Points on a hilly landscape, in no order, each with its height.
A ball rolls from a point to the lowest of its 2 nearest points, and stops where none of them is lower. Distance is the straight distance between rows; heights are no part of it.
gepem h=610: [  2  14 -19   0  12 -12 -14 -17  13   2   4  -4   3 -17  -8   8 -28  -2
 -28  -5]
Sani h=384: [ 13 -40  -8 -24 -20   3   5  -1  -7  21 -32  -7   5   2 -21   1   8  -5
   8 -12]
Bamot h=448: [  6   7 -32 -10 -32 -28  -5  -4  21  31  -8  11 -18  26   9  -2 -11   6
 -13   4]
tanek h=679: [  6   1   1   8 -24 -24 -17 -20 -11  14 -19  11  -9   2  25  10   8  18
  21  20]
tuluz h=283: [ 25   6 -14   9   9  -5  18  10  32 -16   6   1  18   6   0 -14  -6   5
  13 -12]
danem h=163: [-11   9  14  -8  24 -15  18  24   8  14   1  15   8  -1  11   3  -2   5
 -22   7]
situ h=238: [ 10  14   5   3  30  -2  -9  28  25 -12  -5   3   9   0   5  -8  -4  -3
   9  -5]
tegi h=590: [  6  12   3  13  -6   7   3 -19  -2   7  -8   7  -1  20 -15   2   6  -6
  26  36]
kog h=622: [-20  28   3  -7   4   0  37  -8  13 -22  -1  15  21 -27  -2   8   2   8
  12  -1]
bamaz h=350: [ 15 -15 -24 -23  13   5   9  10  12  24 -14  -7  12  17 -15   7  -7  12
 -22 -16]
Ditok h=404: [ -9 -20 -12 -25  -4  19 -11  -7  -1   7  -5  10   5 -24 -16  -6   4 -29
  -5 -13]
Fes h=331: [ 15  -5   5 -13  12 -13  -4  32 -11  -2 -22 -11 -11   9 -15  20 -10   6
 -16   2]
lago h=409: [  7 -25  -6  -8 -15  27   3  -6 -25  20 -14 -15  13   5 -16  -3  17   1
  14  -8]
beluv h=385: [ -9  -3   1  18 -24 -16  10  -2   8  -1 -35  -9 -34  17  16  26  11   9
  -5  19]
vom h=579: [ 19  18 -20  18  -5   7 -26 -23   1  -9  15  -3 -17   0  -5   0 -31 -12
  15  13]
mis h=360: [  9   2   1   5 -24  17  36  -1  -9   0  10   7  11  12   5 -17  32  18
  13  -6]
Tobo h=143: [-22  -5 -25   0 -29 -51  -6  -4  -2   9 -10  -3  11   6  26   6  20   0
  -2  -9]
niva h=291: [-12  30  19  -8  17   8   2 -20  10  18   3  20  10 -24   0   0 -14  19
  -2  19]
dukon h=314: [-33 -21  15 -42  24   1   4   6 -16  15   0  -1  32 -13   7   5  13   0
   4 -21]
Zav h=584: [ -6  -3 -33 -11  -4   8   8 -33 -13  -9  22   6   2   6 -11   6 -11 -15
  -5  -5]
mufuv h=244: [-10 -29  -4  -4   9 -18 -16 -23  -7  21  15  -6   4  24  24   5  18  18
 -28  -2]
kar h=698: [ 15   6 -12  32 -17 -14 -28 -12   7 -24  16   8 -19  -8  35  -8  -6 -20
  25   1]
Leze h=465: [-20   2  -6 -10  23   9 -38   2   4 -18  26   2  -5  18  16   1  13 -15
 -10  -2]
lalip h=111: [-22  -3 -33   0 -44 -37  21 -18   2  -2 -13  -3  -6  10  16   9  18   6
   2 -14]
nurum h=382: [  1 -17 -13  25 -30 -18  13 -19  -5  10 -26 -18 -29  15 -15  -2 -10  -5
  -9   5]
Pid h=211: [ 23  15   9   8   2   4 -21  10  20 -24  25  20   3  -5   4 -30  -1   4
  15   5]
mot h=578: [  7 -10 -26 -13 -18 -10   0 -35  -3   6   9  19   4  -6 -11 -10  -4 -11
  -2  -6]
Temo h=371: [  1 -23 -23 -19  -1  -9   4 -15   4  25 -26  -3  11   1 -11  11  -5  -6
  -1 -12]
zimu h=335: [-20  -4   8   6  21  10  -7  13  -6  -6 -25 -22   7  12  10  12  26  -1
  25   1]
sas h=446: [  0  12  14  18   2  36   4   3  31 -17  18 -11  -7 -11   9  -6 -12  13
   8  -7]
sakit h=358: [  8   9 -22  14   3 -15   6   4  46 -15  10   4 -24  18  10   6 -13  -7
 -23   7]
noni h=169: [ 21  -2  24  -9  27  26 -15  26 -31   3  10   5 -15  17  14  -6  -9  18
  23   0]
zozik h=513: [-12  -5  15 -30  52   0   5  18  -8  -2  -6  11  11 -17  -3  -2 -19   5
  -1 -15]
leg h=183: [ -2 -25  13  22   1  14  -4   6  -9   2 -28 -25 -14 -10 -10  -3   7 -13
 -18 -28]
zuf h=488: [ -9  11  -9  -9   6   1  -4  16  20 -19   1   4 -12  -2  31  21   4   1
  -6  -7]
tupag h=245: [  8   8  -2  25  -1  28  11  27   5   9  16 -16   2  19  20  -2   1 -12
  24   5]
teb h=403: [  1 -19 -25  19  -3 -10   6 -26   1  -7 -10 -13 -18  18  15  -2   3   9
  -8 -21]
fubi h=347: [ 15  -9  30 -15  18   2  -7  10 -25  35   0  15  -1 -13   8  -7 -16  27
  -7  13]
vufi h=368: [-24 -25  21 -12   5   8  -5  -8  -9   4 -19 -14  18  -5 -13  -1  26   4
  -3  -7]
valoz h=315: [ -3  25   9  22  22   8  10   5  15 -21  17 -21   1 -17  -1  19 -35  17
   7   7]
Lum h=353: [ 27   2 -28   5 -20  -9  13 -17  12   3 -32  -3 -15  -2 -35 -10 -21  -7
  11   6]
tupa h=420: [-26  -2  11   0 -16  17   2 -45  -5  -9  -7   1 -11 -23  -3  16   6  18
 -20  -4]
pizu h=332: [-20  12   9   8  -8  11  24  13   5  -3  46  15   7  10  18 -18  16 -11
  -7   1]
poz h=373: [ 32  11 -18 -14  -1   3 -11  -1 -12 -27  15   0 -16  16 -12   6 -20  22
 -12  -3]
pavol h=511: [  2   0   8  -8   1  45 -28 -10   2  14   3  -1   6 -15   7 -19   7  17
   6 -15]
galov h=193: [-15 -42  -8  -7 -18 -48  -3 -52   1  18  -7  -2   4  14  12  -3  13  18
  -3   8]
zutuf h=194: [ -4   9   7  19   9  24 -35 -15  23  17   2   6 -14  -1  10 -11   1 -17
  -2  17]
bot h=593: [ 33  14 -28 -10   6 -22 -32  -5   7 -11  12  19  -2  -3  -1  -6 -23   1
  -3  -3]
Kifup h=253: [  2  19  20   6  20  -7   8   8  24 -32  30  24   2 -15   8 -14  -8   1
  13  11]
Vit h=625: [-23 -21  13  15  -6 -28 -25 -17 -12 -13 -17 -13 -11  -3   2   7  26 -12
 -12   5]
kuf h=397: [-15   9  -6   2  -7  -9 -30 -18  17  26 -17 -12   8  15 -23  -5  13  -6
   2  21]
Setag h=361: [ -7 -32  10   2  -1  -7   5   1   4  23 -23 -16  -1  18   5  10  15  21
 -29  -3]
Baf h=282: [-29   2   3  -9 -12   4 -21  -3  -4   5 -15 -25  -7  -6 -24  19   5  -5
 -23   2]
Novup h=381: [  8   5 -23  -4 -28 -11  -8 -26   1   2 -35  -7 -23  18 -28   5 -14   5
  23  16]
zifa h=586: [ 30  24 -11   8   4  -5 -37  -9  -7 -15  17   1  -2 -16 -17 -10 -32   1
   4   0]
zogon h=607: [-22   9  21  30 -14 -23 -17  -3 -17 -15   3 -11  -6 -12  -3   1  22  -3
 -20   1]
Losa h=640: [ -9  14   9 -10  -3 -27  27  -9  -2  -6 -17  29  26 -22   0   6  16  14
   5   5]
fif h=514: [ 16  18  30  28   0 -21   0  27   6 -25   0  13   4 -11   0 -15   7  -7
  25  18]
Buk h=401: [ -7   9  10  -7  -4 -27   6   5  17  -3  -7  19  15  -3 -15 -21  32  13
 -20  -6]
Bab h=561: [  2 -14   1 -14  -8  -7   3 -25   3  29  -8  30   4 -15 -16 -12  -4  -9
 -17   6]
maro h=534: [-15  -8  22  -7 -17   2  18  -6 -30 -14   7  14   3  12 -20  -2  31 -12
   1  28]
Nibu h=500: [ -2   4 -10  -9  -5   9 -15  -1  18 -15 -24   4 -29 -19  19  28  -2   3
  -3 -13]
Gadum h=506: [  6  -3  17 -13  36 -17 -18  21 -16  -8  17  13  12   6  -2 -25  -1  -3
 -12 -12]
bazil h=302: [ 10 -32  11 -29 -33   1 -12   0 -18  16 -28   5 -13  -6  15  20  15  26
   6   5]
tesil h=215: [  7 -12 -28  -2 -19 -24  22 -15   4   4 -25  19 -11   9   6   9  -3 -15
  20   7]
sozo h=473: [ 12  14   6  24 -14 -21  28   1  19 -26  -1  15   1  -4  -3 -13  12 -11
  20  15]
mada h=213: [ 27  -1 -15  28  -6  15  -1  31  20   9   5 -22   3  10  25   9 -19 -11
  26  -3]
lisek h=439: [ -2  20   3  13 -12 -18  20  -7  35 -18  -3  17   8  -5  -4 -18  17  14
  -1  -5]
rakon h=491: [  3  -7   3 -25  38 -10 -19   8  -2  -6 -18  19  14 -20  18   2  -7 -10
  10 -13]
bati h=521: [  5  12  37  27  19  18   2  -5 -17 -19   7  -8 -12 -12 -19 -14 -14   1
  10  15]
balep h=336: [  3  27  18  20  14   6  34  10  13  -9  28  -8  -1  -8  -4   6 -36  28
 -12  14]
kato h=298: [ -4  16  24   1   6   8  23  28   8  -1  28  16  -1   7  16 -20   3  10
   1   4]
Nin h=495: [  2   8  15  28  14   8  -7 -20  -7  -8  12  -6 -11  -7   1 -11  -4   7
 -13  -1]
Milu h=415: [ -1   6  17  18  11 -14 -13   2  -9  16   9   5   2  -2 -15  -7 -13 -31
 -10  30]
duru h=493: [  0 -10  -3   2  -3   3  -5   2  -9 -20  17   9 -12  21  -5  -4  19 -23
 -12   6]
kezi h=643: [-11 -23  11  -7 -11 -22 -38 -20  -8  -1 -23  -6  -1   2   0  -3  30  12
   4  14]
zalu h=364: [ 21  -9 -12 -18  18   7   2   8  -8 -21  -1   7  -8  15  -1   6  -5  14
 -11 -13]
Gam h=308: [  3  10  46   9  18  28  19  15 -16   4  28   9 -21  -8  26 -18 -18  28
  14  -4]
bol h=363: [ -3   8 -10   7  -5  16  18   9   2  -2  22 -17  -4  19   0   5  -3  14
 -24 -14]
Zatus h=345: [ 36  -3   0  23   0  17  12  14 -10  18  30   3 -11   2  27  -3 -28  -4
  -6   3]
gabu h=281: [ -1  19  11  -3  30 -13  16  -7   3 -19  21  31   1 -18  20   7 -17   7
   6  17]
gibuz h=445: [-16  -2 -17  -3 -24  -2 -28 -36  10  -6  -1  12 -24 -14  19   0  10 -13
  -9  -7]
maz h=267: [-11 -16  13 -11  14  -4 -11  -2 -18  31  14  -7   8  11  17   7  -2  13
 -26  11]
vipe h=426: [  5  11  -2  17 -23  37  14  -2  24  -9  10 -13 -16   1  -6   3   0  13
  -7  -7]
tun h=330: [ 14   6 -22 -14   1 -11 -24  18  24 -13 -18   4 -23  17 -15  12 -11 -13
 -13   7]
Delo h=340: [  2 -44  14 -20 -27 -30   8 -10 -12  11 -33 -10  -6   0   0  22  18  21
   8  15]
dodi h=333: [  9  10  -4   8 -19   3  49  17   4 -17  26   4  12   4   5  -6   7   4
   9  -5]
Kitu h=662: [  1 -15   7  -5 -26 -20 -22 -22 -17  28 -10   8   9  -2  12  -3  22   5
  13  14]
Vanuv h=348: [ 13   3 -29   3 -13 -16  40  -4  -2 -37  21   7  21   6   2  -4   2  -1
   7 -22]
fulak h=219: [  0 -12  28   9  -7  12  10   2 -32   4  14   4  -1  -7  10 -13  11  20
 -18  -8]
geza h=230: [-10  27  14 -10  13   2 -16 -18  11  12  10  27  10   2  13 -11   8  27
   2  21]
nud h=362: [  2 -11 -24 -15  -1   2  34  -4  -6 -17   9   9  16 -10   1   1   3 -14
  -5 -33]
zaba h=380: [-20  -6  24  -3  27  24  -3   2   4  -4 -25  -7  -1   3  -6  -3  18  -4
   1  -3]
finu h=459: [ 15  12 -28   0 -18   5  -5  -8  23  22  12   9  -6  29   8  -7  -3  -2
   5   8]
sodi h=351: [  0  12 -13  -6   8  34  21  20   3  14  31 -24  11  12 -15  -2 -24   0
 -11 -16]
bisa h=316: [ 10  -2  -8   1 -19  -9  18  15  -1  26 -19  -1   5  24  -3  11  10   0
  16  13]
Vul h=399: [  4  -9 -13  28 -45  -9  14  -8   7 -16 -22  -9 -50  11   7  -3  -2   4
  -4  -7]
Vaba h=263: [ -1   5  29   5  18  24  13  -8 -20   8  18   3 -10   1  14  -9  -6  44
  -8  -4]
Lero h=305: [ -2  -9 -11  -1  16  36  -6  12  18  11   2  -9   6   8  -5 -12  -5 -33
  -2 -16]
Tez h=609: [-21  22 -12  -3 -16   0  21 -29   3  -6  -3  -1  20 -15 -13  12   5   5
   7   4]
tisuz h=548: [-12  12  28   3  10  -4   4   7 -22 -15  17   9   6 -28   9 -12   4  -3
   8  -4]
dopu h=475: [-13  15 -11  -4  16  12 -24   1  15 -25   8  -5 -12   3  14  18  -1 -27
   2   8]
vigin h=236: [ -5  22   7 -25  24  26   5  23  28  -3  -5  -8  -5  -7 -12  12 -22  15
  -3   0]
Turu h=469: [-11  -7  -2 -15  43   7  -7 -10  14 -19  -8  18   8 -20   3   0   2 -20
   3  -8]
zuri h=349: [  0 -21  -4  16 -30 -20   2 -12 -14  20 -20 -10 -12  26 -16   0   2 -32
   5  23]
koga h=617: [  2  -4 -24  -3  30  -3 -10  -9   2  -8   2 -10   6 -27  -1   1 -21 -12
 -24 -36]
fim h=311: [-10  16  11  19  -1   9   0  28  29 -15  53  -7   0  -3  -2 -12 -26 -19
  -5  13]
losap h=275: [ 20  -3  -5   9 -14 -25  11  17   2   9  -6  16  -8  22  20   1  14  -1
  -5  12]
ropo h=466: [ -1  10 -26  24 -17  -6  -4 -22  16  10  11  -7 -22  38  22   0  -4   0
  11  17]
dekek h=525: [ -5 -11  -3 -16  -3 -38 -13 -25   9  23 -16  11   9  -5 -32  -9  -2  -5
 -22  17]
Movob h=284: [  6  10   2  16  -8  25  10  28   7 -13  35  -9   0   4   3  -4 -22 -22
  18  14]
tesa h=680: [ 13   3  -7  10 -22 -10 -25  -8  -9  26  -1  10   6   0   5 -15   7 -16
  17  15]
renip h=557: [ -2  24  24   8   6 -19  -6  12  -7 -24 -10  20  11 -28  -9 -10   2 -10
  11  15]
pakor h=299: [ 24   4 -22   8 -12   8 -13  -4   9  -8 -20 -20   4   3 -24 -18  -1   7
  25 -21]
Kilal h=218: [ -1  -5   9   5  -8  35   0  19 -14   1   0 -23 -15 -12 -17  -1   1  -9
 -24 -21]
Detat h=602: [ 13  16 -31  18   3 -12  -4 -10  33  -6  18  -2   5 -13   7  -4 -30   1
 -13 -19]
zefup h=214: [  7 -44 -11  18  -2  -3 -12 -10   2  10 -26 -13 -20  -1  11 -14  10 -17
 -20 -31]
Sor h=660: [  5   3  10 -10 -16  -2  22 -15  -5   0 -17  30   2  -3   0   9  18  12
   7  21]
sumif h=208: [ 21  -5   6 -10   9  30 -13  37 -23 -12   4 -10 -18  10  -1   5  -6   3
  15  -5]
pagil h=447: [ -8  14 -15 -10  21  -1 -12 -11  33 -32  -3  11   9 -25 -11   2  -7 -27
  -1  -9]
buvu h=407: [-16 -15  12   1 -22  12  21 -35 -23   0  -3  -5  -4   0  -2  18  14  27
  -5   8]
Lavum h=255: [-10  22   0  14   6  17 -29   1  23  16   7 -11   6  -4  -7 -19   2  -7
   9   4]
bef h=532: [ -8  -9  11 -12  15  38  -4   1   3   2   2   9  -2  -6  12 -19  23  18
  -5 -28]
Sazef h=355: [ 24  -1  28  25   9  22  17   7 -23  13  23   6  -9 -16  17 -17 -18   7
   9  -1]
moseg h=365: [-30  30  21 -12  15   7   6  10   9  30   0   3  22 -31   7  -2  -7   3
   5   5]
Vip h=313: [-25  -9  -4   4 -22  -8 -14 -17  10  11 -28 -14 -11  -9  -8  -1  22   6
 -22 -12]
gofi h=377: [ 11  10   8  30  15  -7   6   6  39   1   5   0  -8  11  10 -10 -11   8
 -19   6]
ked h=156: [-20  -3 -24 -18 -10   4  20   3   7   3  -9  -6  23  19   4  17  31 -15
  16 -13]
dev h=379: [  5  -7  -8   5  -9  11   8 -17 -10 -11  11   5  10  29  10 -15  38  24
  21  -8]
Tavok h=134: [  1  15  -3   5 -11  14 -25  -3   9   7  14   9 -15 -16  21   0  -9 -10
  -8   9]
Gep h=107: [ -7   3   6 -14  32 -22  15  23  -5 -15   2  22  -4 -23  20  17 -10  -2
 -22  -9]
Boka h=715: [ -7  -6  11   7   6  -2 -19 -14 -24   6  -5  -1  23 -21   1 -13  13 -13
  23   0]
madad h=258: [ 19  20  -2  -2  13  29 -10  23  -8  -2  15 -21  13  -1 -14 -19 -16  13
  14 -19]
gomo h=572: [ 19  13 -21   3  -7   4  10 -11 -11  -6  17   9  -1   2  -1   3 -27 -19
  22  19]
Lel h=357: [ -9 -14  -9   4 -17 -12  11 -10  -9  21 -27 -10 -12  21  10  30   1   6
  11  23]
mido h=395: [  3 -18 -10 -10  -2 -23  29  -6  13 -15 -32  24 -11  -7   8  14  14   4
 -14  -8]
meke h=383: [-11 -11   9 -11 -11  -1   4 -13 -25  20  -9  -6   7   5  -4  28   1  14
   5  25]
Givi h=276: [-28 -18  24 -20  27 -15   0  15 -33  11   0  -2  23  -2  18  11  14  -9
  17   7]
mabar h=372: [ 20  16  15   5   0  10  26  14   9   0  27  18   6 -26 -19 -13 -39 -17
   1  13]
seraf h=188: [ 13 -14 -18 -13 -18 -13   2  18 -13  -5 -11  -1  -4 -22 -18   2  -5 -19
 -20 -33]
Simep h=412: [  6   6 -11  20 -38  17  20   0  16 -21  -8  -5 -33   4   5  16  -2   4
   9   1]
fofel h=479: [  3  11   9   9  -2  47 -17   2  21   1  -9 -13  -1 -21   7  -5  -4   9
  27 -17]
kefad h=274: [  1  22  14  -6  10  21   7  28   0 -18  -1 -15 -14   1 -18  19 -18   1
  -8  12]
Vaza h=159: [  5  -1  -8   3   3  15  -6  17 -13 -10   0 -15   9  -5  19   3  11   9
  19 -29]
Kete h=122: [ -9   7 -17 -11 -11  16  21  15  -6   0   6  -5  21   5  26  20  16   5
  16 -21]
Teke h=300: [  3   1  15  -5  33   3  -7   4 -21  24  10  -3   2   8   1   2 -20   6
  -5  20]
mez h=598: [ 31   8 -40  -2   4 -22  -2  -5  15   2  10   9   5   8   1  -5 -19  11
 -17 -24]
mafi h=304: [  4   7  -5  -2  18   0  -7  22  12  -5  -9 -14 -20  13 -10  22 -17  -7
 -26   4]
Geti h=225: [-12 -34   2  12  -4 -35   1 -36 -10  14   4 -16   7  19  11  -3  20  32
 -24  -3]
ritat h=139: [  8  25  20  -3   9  14 -20   4  24  11  21  30   5  -8  10 -34  -1   8
   8   9]
Git h=588: [-18  13  16  23 -12  -5   7  -3 -14 -16  13 -15  -3  -1 -23   2   5 -14
 -15  15]
zapok h=250: [ -5 -14 -19   5   0  -6 -21 -13   1   1 -33 -26   2   7 -25  -5  12 -24
  14 -13]
Faf h=556: [  1  16  32  24   5  11  -6  -5 -14 -12  -4  -2  -5   6 -13   4   4   8
  22  30]
vife h=189: [-21 -17 -11 -17   5 -13  10   7 -22   6   7 -11  34  18  -1   7  22  -6
   7  -9]
Saf h=226: [  0  10  15   5   1 -10   2  37  12   5  -1   7 -10  17   7   3  10   3
 -21  12]
Bevi h=329: [-17  18   7   1  15   3 -25  -6   8  34  -7  -1  21  -7 -18 -12   0 -15
   1  17]
lonak h=241: [-30  33   6  10 -22   6  -9  -1   2  -4  -9 -17   5 -19   2  16  10  -5
   4   8]
Kisuz h=692: [-21  -9  21 -33   1  23  14  -3 -31  -1  -7   2  10   1  15  15  28  33
  22   6]
nomu h=339: [ 21  14   3  -5  -3   2  23  19  12   6   2  23   0 -33   3   5 -35 -10
   1   5]
gid h=184: [-17  33   3  15 -30  10 -23  -5  16  -5  14  -4 -14 -11  21  12   4   4
   3  13]
nove h=562: [  7   8  -9 -15  -7  15  23   3 -16 -15  16   7   8   3 -30   6  -9 -26
   9  16]
rodo h=694: [ 16   0   9   5 -11 -11 -17  -5 -38   4   3  12  -7  -4  31   7   5  15
  18  16]
niz h=285: [-18 -27  22  -1  24  -9  -3   1 -16   9 -31 -27  11  16   0  23  18   8
  15  17]
potof h=328: [-14 -30  16   0  22  -5  10   0  -7  18 -28 -16  -1  10  25  33   9  21
 -12   5]
faki h=433: [-21 -14  -9  -8 -21   0 -15 -52  -3  -6  -9   5 -14  -2  -2   4  14  14
  -4   3]
levem h=550: [-16  14  -5  -9   8  10  36   5   0 -21  29   8  10   0 -22  -2  -7 -19
 -11   0]
manuf h=406: [-19  16  14 -16  10   3 -11  21  -7  27 -11 -13  20  -8  -9  11  -3  -9
   8   7]
gabo h=471: [ -4   0  -1   4   7 -27  -5   2  14  19 -10  13   7   5 -15  -7  -2 -30
 -17  19]
Banu h=233: [ 14   3   6 -14  19  44 -11  34 -26   1  25 -22  -8   3  -6  -7 -26   1
   5 -20]
Kimer h=346: [ 18   1 -33  -5 -13   0  -4  -4  30  -7  -4   8 -32  20  -2   6 -17 -10
 -21  -4]
zatod h=352: [ 10  28  21   3   9  -1  34  29  15  -4  27  11   8 -14 -20  -4 -39  12
  -1  23]
morub h=519: [ 11   8   7  -2  31 -12 -15   9 -12 -11  23  10   5 -13  18  -9 -20   2
 -14 -16]
filaz h=136: [-20 -28  -2  -6 -14 -49   0 -20   5  21 -22  -7  16   8  11   6  25   6
  -6   5]
nol h=460: [ 14   9   4  10   7 -10 -10  16   8 -11  25   8   2  -4 -21 -18 -15 -40
  -8  18]
livi h=148: [  4   1  -4  -4   3 -16  14  32   0 -13   3   6   0 -20   9   4  -9 -16
 -24 -27]
purap h=553: [-26 -20  24   1  -2 -14  22  -7 -19  -2  -1   5   3   4 -14   6  21 -12
 -23  21]
budaf h=589: [ -3  11 -20  -1  -4  21   1 -34   5 -39  14   2  -9  -4  -6   6 -12  -8
  11   2]
Pur h=369: [  1 -41   3 -19 -11 -15  29  -4  -8   2 -36   6   0  -8  -1  24  15  10
  -5  -5]
nukuz h=359: [ -9   7  13   6  -6 -20 -17   5  16   5 -21   5   2 -20  -6 -12  22  12
 -28 -16]
pibug h=269: [  8  -7   1 -31 -19   8 -23   1  -6  20 -12  21 -12   7  23  16   9  24
   4  10]
Ker h=237: [-27 -32  21 -28  17 -23 -11  10 -19   0 -12 -14  21  12   3  23  24  -9
   9  18]
loro h=678: [ -6   9  15  -9  -3  12  21   3 -17  -7 -17  13   7  -9  13  14  14  26
  20   5]
poni h=341: [-29 -29  32 -38   8   8   4   3 -19   8  -8  -6  22 -20 -15   0  21  18
  -6 -19]
Rufi h=476: [  2  -7   8  16  16 -12 -20 -10  -3 -15  -1   9  -9   0  -2 -14   9 -17
 -10  -3]
Nom h=286: [  5  27  14  13  30  14  -6   9   4  -9  12 -22  10  -1 -14  -6 -22  19
  14  -3]
kose h=171: [ -1 -26  36 -11   3   0  15  22 -41  12   3   1   0  -5   0   0   5  19
 -11  -7]
far h=356: [ 19 -15 -10  -6 -23 -17   4   9 -11   5 -23   1   1  13 -20  -5  17  -7
  11  -1]
Zoge h=437: [ 26   1 -35 -12 -21 -37 -19  -4   1  28  -2  10   4  19  -1  -8  -4   7
  -2   4]
nes h=182: [  3  27  13 -11  22  13 -10  41  41 -19   6  -6   7  -4   1  -3 -14  15
  15  -5]
Gasu h=393: [ 17  -2  11 -10   2  -5 -29   4 -10  32 -12   9  -2 -16   1  -2  -9  13
  -3   9]
sedi h=326: [ 18   2  -3   1  21  20  -3   6 -16  17  20  -2 -10   0   3   6 -36  -9
  -9   9]
povug h=354: [ 13  -4   3 -13  14 -11   6   5 -29 -15  -2   1  -3  -1  -9  18 -15   6
 -14   8]
lig h=425: [ 22   2 -17 -15 -21 -13 -28   1 -13  32  -9  -8  10   3  -4  -1  -9  15
  -4   0]
nota h=530: [  0  10  27   8  27  -5   1  11 -16 -20  37  17  -6 -25  11 -24 -18  -7
  -4 -13]
Dez h=512: [ -5   4  17  -3  -7  10  13  24 -12 -19  11  13   3  22 -17 -14  23 -15
   2  11]
tigoz h=279: [  1 -11 -11  -5   8  18 -27   3   2  10  -7 -13   6  15 -16  -6  10 -29
   8  -5]
zazi h=408: [-12 -29 -18   2 -28  10   9 -22 -15  30  -9 -32   8  17  -2   6  11   6
   4 -15]
nanap h=540: [ -9  11  -4 -25  35  18  31  15  15 -28  16  11  14 -11  -8   4 -22 -10
  -2 -12]
dat h=571: [-11 -11   0  12  -9 -20  18  -6 -19  -4   4 -14   5  14 -26   0  13 -13
 -15   6]
mikan h=455: [-18   1 -11   2  -8   3 -42  -9  11  -8   4  -4 -10   0  15  -8  26 -15
 -11  -8]
vasib h=423: [ -5  10 -16 -26  12  18  -9   6  13  -4   0   3  15 -22 -21   4 -12 -26
  -6 -13]
luzif h=309: [ -1 -31  -2   1 -11   0 -16   2  -4  17 -13  -4 -16  28  -8   0  16 -35
  -3   9]
Noret h=334: [ 11  -4 -21 -11   7  33  14  14  11  23  -1 -13   8  18 -24   0  -8  -5
  -6 -16]
kiga h=378: [-14  -8  -5  -7   3  10  24 -18   1  -8   5  17   6 -30 -17 -10   8 -23
 -11 -19]
Venab h=212: [ 25 -27 -16   0 -14 -20  -8   8 -25  -4 -24  -9 -14 -15  -6  12  -7   3
 -14 -27]
veg h=338: [-22  21   9  25  -6  10  12  14  14 -11  46 -15   7   8   5  -9   2  -7
 -11   9]
Fosop h=391: [ -7 -19 -17   8   2  -3  -3 -24  -2  26 -14 -20   6   5  13   6  -5   4
  -6 -15]
Fon h=321: [ 27  10 -19   1  -6   3  -7  -4  19  -1 -12  -6  -2  13 -35  -7 -14   1
   9   5]
Vid h=416: [ -9   9   4  31  -7  -7  19 -16  14  -4 -17  -5 -13   7   4  14   5   8
  -3  15]
Por h=187: [ 22   1 -19  27  -8   4   2  22   2 -16  -4 -27  -6   3  21   8  -6   5
  24 -22]
Meri h=597: [-12  20 -20   0 -20  19  10 -11  13 -23  10  -5   7  -3 -11   6   6 -12
  19  -4]
libon h=224: [ 11 -13  11 -22   9  32 -13   9 -18  15  -4  18 -17  15  18   1   2  14
   8  10]
Mezog h=405: [ -3   2 -18   0  -9  -5 -35 -22   9  15 -23 -19 -18  26 -20   5  -9 -11
   6  17]
sezel h=410: [ 20 -16  -6  18   3 -11   2 -12 -12  -3  -5 -15   4  21   9  -3  12  32
   0 -23]
Niviz h=402: [  9   6  -2  34  19 -12  12  -5  22  15 -12  -9  -1  20  13   5  -7  18
   2   9]
zored h=160: [-19  -2 -24 -12 -38 -30  24 -14   4   3 -36   8  -1  -9   0  16  16  -9
  17  -4]
San h=210: [-20 -39  -2 -28   0 -26   2  -9 -30  -3   7 -14  27  15   6  28  18 -13
   7  12]
Lak h=486: [ 13   6  15   2  27 -17 -15  24 -14 -23  24  11   6  -7 -25 -25  -9 -24
   0   1]
napo h=697: [ 15  15   2  22  -9  -8  -9   0 -18   2   3  -4  20 -14  -4 -14  -3 -11
  22   5]
zek h=396: [  4 -15  -8  -4  15  -7  -9 -19   3   1   0   1  13  21   0 -14  26  25
   5 -13]
sotol h=229: [ 10 -35 -27   1  -4  -5 -28 -17   3   2 -26 -22 -11  17  -9 -15   9 -13
   0 -30]
pusur h=280: [ 19  20 -19   6 -13  17  -1  16   5  -9   5 -29  22   1 -23 -18  -2  12
  15 -23]
zetu h=528: [-12  -1  13 -24  47   6  31  35   5  -2   3  -2   3  -8  -7  -1 -26  -5
  -5 -25]
rafif h=249: [-20  -5  10  -4  -1  21  -4   7 -17  -2 -13 -25  -3 -27 -34  14  -8 -15
 -28  -8]
Mezen h=307: [ 18  14   0   2  -6   6  27  19  24 -18  29  14  23   0  -2 -17  -9   1
  29   5]
tade h=691: [  6  -1 -15  20 -19  -8 -14 -16  -6  -1  10  13  -8   5  24 -10  10 -21
  16   1]
zeruz h=306: [  5  15   1  -8  22   9  21   9   4   5  21  21  14 -31  24   6 -31   1
   6  -3]
Bibat h=337: [ -1  17  38  13   8  21   6  20   1 -11  45  15 -19   1  23 -23 -13  13
  12  12]

Where does a ball stop that starts at each point below?
ropo -> filaz
pavol -> leg
renip -> leg
Sor -> Milu
vom -> nes
koga -> nes
